Each row is a point on a landscape with many peaks, with its height.
From any point a climber takes the steepest step (rise divided by distance) to one of its 2 nearest points. It stops when none of these is higher. Distance is the straight distance between rows; heights are no part of it.
Bok: [120 117 117 126 132 117 101 133 132 154 145 136 131 160  91 146 109 130
 158 115]  h=38.9
subi: [144  87  98 110  99 129 163 111 127 100 165 157 138 163 101 103  53 146
 142 127]  h=23.3
Vek: [178 140 168 108 142 111 104 139 115 143 123 102 137  95 108 167 164 149
 105 150]  h=57.3
mef: [145 130 140 153 130 131 113 164 148 156 134 140 133 136 107 152 135 164
 118 115]  h=43.9
Koro: [151 252 165 130 211 163 128 132 129 190 105  80 132 133 121 141 181  88
  90 118]  h=14.6
nevu: [167  78 150 182 122 154 119 170 127 131  77 112 113 101 137 100 143 134
 144 119]  h=38.7
Filit: [143 165 144 140  90 123 137 117 114 165 106 110 155 174 161 171 115 114
 135 117]  h=19.8
Liv: [ 87  76  71 143  90 171 141 136 132 135  77 136 143 147 140  93 122 117
 125  85]  h=48.4
lakol: [133 199 157 171 169 176  80 122 138 134 101  94 108 182 176 116 142  89
 100 158]  h=47.6
Loten: [ 94 157 148 161 139 136 121 116 105 157 117 117 122  99 107 150 162 118
  66 143]  h=34.6
narur: [143 113 140 124 139 116 160 134 125 112 158 161 141 120  88  86 125 153
 170 149]  h=3.5
tud: [105  80 109 104  92 178 198 130 156  80 128 166 139 109 173  90  90 136
 200 110]  h=46.0
Vava: [133 189 154 152 203 166  69 112 129 135 113  94 128 158 136 156 134  69
 137 145]  h=40.4
Zat: [165 106 166 150 145 128  70 136 143 132 129 100 119  93  90 158 163 148
  73 143]  h=63.9
Leli: [132 220 161 120 193 119 125 130 123 171 142  92 125 156 156 129 170 104
 118 126]  h=21.4
bogu: [136 197 181 119 176 159  94 105  84 157 136  76 139  91  96 165 197 108
  79 123]  h=37.5
penu: [ 72 105  91 122  99 169 149  86 117 121 139 142 141 177 178 114  98 121
 199 113]  h=36.7
betu: [142  63 103 137 100 160 148 161 133 136 136 137 145 113  75 114  87 156
 109  79]  h=49.8
Kigov: [130 129 105 102 119 102 154 103 136 113 160 138 104 178 144 133  61 127
 198  98]  h=22.6
Kada: [109  97 159 123  92 113 104 146 120 111 138 147 138 125 112 131 125 105
  90 145]  h=35.0
biruf: [134 132 144 156 152 158  51 138 157 140  86 109  93 114  95 143 192 155
  64 141]  h=69.6
vagu: [138  72 118  69  88 117 165 155 172  94 175 185 135 125 119  93  91 145
 131  81]  h=28.5
Nore: [128  77 152 116 108 128 128 148 129 129 145 121 137  50  82 129 143 176
  63 144]  h=28.7
fafem: [115 124 100 142 156 159  76 137 142 135 107 139 117 122 123 146 169 127
  87 150]  h=67.0
dori: [ 79 127  83  64 115 117 130 100 152  80 150 164 112 127 116 136  89 130
 168 116]  h=65.7
fev: [116 109 135 133 100 162 175 154 127 133 122 159 129 121 183 107 110 158
 200 100]  h=55.8
Mifu: [133  97 109 145 135 147 117 150 163 116  78 155 108 117 149 140 157 125
 107 117]  h=60.1
Vubiv: [106 143 110 191 148 108 120 139 143 173 110  98 121 134  96 101 156 156
 122 120]  h=37.9
ved: [133  84  78 140 134 121 156 119 125 113 129 108 146  85  88 120  87 160
 143 136]  h=58.1
vuro: [108  86 122 149 121 129 124 122 117 133 106 119 147  58  95 102 174 166
  80 157]  h=29.8
firo: [126  66 134 130  91 168 133 164 124 129 120 174 160 101  53  77 129 150
  92  83]  h=47.8
sanut: [144 144 113 119 134  97 112  83 123 131 126 104 132 144 128 125 148 114
  61 173]  h=5.5
sime: [ 68  98  76 129 102 164 141 116 114 134 127 159 126 160 171 119 108 115
 122 102]  h=42.5
supi: [101 143 156 124 117  83 145 121 112 108 151 151 111  84 100 134 128 118
 150 142]  h=6.2
gezu: [143  91 122 123 136 117 121 129  72 145 125  98 116 105  94 159 146 119
 142 115]  h=38.1
guv: [108 145 105 115 123  93 144 110 157  84 151 135  84 108 136 166  92 112
 167 120]  h=42.0
tose: [157 178 161  79 136  99 137 142 103 109 144 123 108 118 158 174 147 109
 141 134]  h=17.8
keb: [139 208 167  69 158  87 136 104 119  88 153 110 108 115 167 173 106  71
 156 126]  h=8.9
sodi: [132 123 162 112 149  80 102 108 108  95 152 114 117 101 104 137 148  90
 144 153]  h=9.0
fov: [142 164 112 160 160 154 141 114 127 153 132 150  93 129 145 175 165 105
 102 128]  h=48.3
Gim: [108 104 128 181  99 152  65 148 145 143 100 125 147 129  73  92 147 172
  82 103]  h=38.8
vig: [117 106 110 168 106 166 109 116 135 143  66 151 133 143 127 124 147 118
 133 115]  h=53.6
silem: [152  82  97  95 108 107 157 117 140  81 138 145 146  89  67 112  96 165
 121 148]  h=54.7
sose: [126 180 149 147 118 113 109 123  92 160 123 101 160 151 121 163 134  89
 103 130]  h=23.9
gib: [128 156 160 129 178  96  90 110 120 133 158  92 118 121  95 168 163  87
 120 130]  h=12.1
Fen: [148 164 159 180 156 143  51 141 144 143  69  92 101 160 128 110 216 127
  52 145]  h=64.7
kirir: [123 147  97 106 120  94 117  80 118 112 113 133 151 170 122 135 131 101
 123 162]  h=6.7
tib: [145 200 113 128 165 141 126 114 124 147 106 121 152 173 151 139 157 115
 162 164]  h=34.3
muz: [111 122 111 122 126 125 156 131 118 144 123 136 110 112 177 115 149 140
 162 115]  h=39.7
Giter: [115 168 131  96 167  77 111 100 149 107 140 101 109 165 161 155  96  75
 132 162]  h=16.9
mefif: [119  75 128 162 116 143 130 137 101 149 120 120 143  90  39  72 154 158
 111  96]  h=45.6
zizem: [114 153 113 165 121 126 102 128 144 173 124 139 135 195 136 113 126 122
 140 125]  h=32.8
Kis: [130  76  81 119 110 209 197 146 160 105 145 164 165 129 142  62  55 147
 151  88]  h=41.0
Duso: [120 131 145 185 127 128  92 153 163 183  90 134 128 133  80 116 164 159
  91 135]  h=40.7
bedo: [118 144  88 144 162 115 131 130 130 144 104  90 135 114 162 137 139 145
 121 168]  h=55.0
maped: [155 187 129 167 162 149 117 100 129 166  81 104 114 144 134 171 178 104
 102 141]  h=60.5
fefi: [129 161 181 113 143 126 108 123  97 147 142  69 134  59  87 193 190 152
 102 122]  h=46.8
Nar: [150  85 151 128 106 143 158 162 131 105 155 151 150 107 145 104  62 154
 157 125]  h=40.1
beli: [111 125 144 112 106 118 152 155 107 107 170 149 132  75  80 126  97 161
 157 150]  h=4.4
Fadof: [114 117 153 142  93 136  79 144 119 131 113 112 155 123  85 106 146 137
  76 149]  h=37.1
Daf: [130 174 158 119 222 108  88 120 134 147 139  78 127 135 124 132 188  88
 100 120]  h=15.3
Lor: [106 107 119 151 113 125 143 150 119 148 104 138 130  97 142  94 165 162
 109 137]  h=31.6
lusak: [108 170 133 102 125 110 139 101 132  95 133 115 113 131 172 164  71  85
 132 133]  h=25.2
tidus: [126 128 116 137 119 152 128 131 139 115 113 151 149 147 145 139  99 137
 136 162]  h=34.5
pebo: [150  66 125 151 132 144 129 151  99 131 116 129 133  90  89 113 148 145
 147 111]  h=42.7
Tobu: [140 120 144  81 110  97 133 128 124  86 129 148 118 131 192 115 105 104
 167 136]  h=17.3
relar: [115  99 138 171 113 106 173 160 144 111 144 161 126  93 101  68 122 151
 139 138]  h=2.6
ded: [144  91 117  72  96 110 148 117 170  69 160 159 134 168 135 102  55 157
 155 111]  h=25.4
Gikek: [167 168 159 170 157 151  94 134 136 170  93 110 104 180 151 129 176 125
 100 136]  h=56.8
vorud: [169  59 121 107  97 125 139 131 120 119 142 131 164 110  59 116 119 162
 101 122]  h=52.4
Nazu: [107 140  97  77  84  90 150 110 105 120 154 164 101 139 139 148 122 122
 111 131]  h=10.8
ragev: [114 167 138 134 143 118 144 105 102 144 143 151 114 113 130 152 185 100
  95 161]  h=39.2
Dere: [130 120 141 107 126 100 136 134 135 115 141 159  99 130 158 115 142 119
 189  93]  h=26.7
Kizuv: [134 102  98  88 107 106 147 142 100 139 129 120 119 101 118 145 107 128
 142  76]  h=30.9
tosel: [141 121 136 132 135 107 118 108 140 143 151 108  92 181 170 142  98 105
 178  89]  h=16.0
Deka: [129 158 116 130  92 102 162 106 137 143 136 154 127 161 145 159 108 117
 135 113]  h=15.1
tek: [105 191 157 104 137 108 123 134  92 146 168  91 135  77 106 184 164 134
 106 165]  h=37.0
Kuze: [139 184 132 129 138 114 146 114 153 113 108 127 153 145 150 146 117 131
 161 167]  h=31.2
lupo: [115 113  84 124 116 140 174 108 110 125 133 146 166 110 119 120  73 145
 185 151]  h=53.9
zudek: [127  83 119 168 103 138 203 151 137 115 132 169 141  82  91  48 121 141
 121  80]  h=1.9
siv: [167  79 143 164 124 130 119 121 145 131 120 136 101 159 164 122 107 102
 140  96]  h=27.8
kose: [107 175 131 157 165 103 121 123 111 181 127 109 100 146 122 119 168 117
 123 119]  h=31.3
Kurek: [138 170  93 113 181 138 124 138 119 141 122  86 135 145 183 155 113 114
 144 149]  h=43.4
fof: [112 105  93 131 109 117 139 133 163 143 160 135 126 157 130 116  86 147
 158  80]  h=31.9
Luve: [156  74 135 187 115 168 139 146 145 137 101 129 117 139 161  85  96 148
 145 104]  h=34.4
gonu: [138  93 124 137 112 155 117 176 121 116 122 121 147 151 153 126  75 171
 133 135]  h=36.9
Lubu: [131  88 119 109 119  95 144 101 147 111 112 125 130 146 179  98  88 119
 160 123]  h=12.2
lepa: [133 145 151 107 108 121 106 154 137 134 135 139 126  92 109 184 135 149
 120 132]  h=49.7
Mumik: [138  61 111 121 115 171 175 158 144  74 120 156 150  94 152  81  85 150
 155 103]  h=42.9
num: [115  96 147  66  68 112 162 127 116  81 148 150 116 124 194  92  75 124
 172 103]  h=11.6
Toda: [118  91 134  94  91 123 121 152 163 103 164 163 114 133 121 124 103 145
 108 120]  h=31.7
suk: [136 117  98 124 154 110 124 131 125 105 117  97 151  85 119 138 103 131
 128 170]  h=63.7
taf: [156 117 130 135 127 101 162 107 130 125 149 115 126 178 165  86 104 124
 168 151]  h=8.6
met: [109 132  96 116 120 150 163  92 132 120 147 130  96 197 219 138  92 120
 179 130]  h=53.5
Rud: [111 169 147 146 170 142  79 112  94 138  96  89 125 103 118 110 199 108
  61 165]  h=32.2
vir: [136  80 122 120  94 127 154 112 178  95 113 168 133 164 161  83 116 131
 165 110]  h=9.1
noges: [110 153 104  64 109  97 129 100  94 110 143 125 140 127 103 176 136 113
 102 163]  h=8.2
gutur: [133 175 139 136 137 131  82 123 116 148 142 140 133 194 149 148 135  97
 100 147]  h=27.6
zanes: [122 196 152  62 151 116 110 135  80 113 173 105 118 107 126 176 165 100
 110 149]  h=27.7

Where does a climber stop that starts at each point below?
mefif -> suk
kirir -> biruf
Kigov -> biruf
vir -> Duso
zizem -> biruf
zudek -> suk
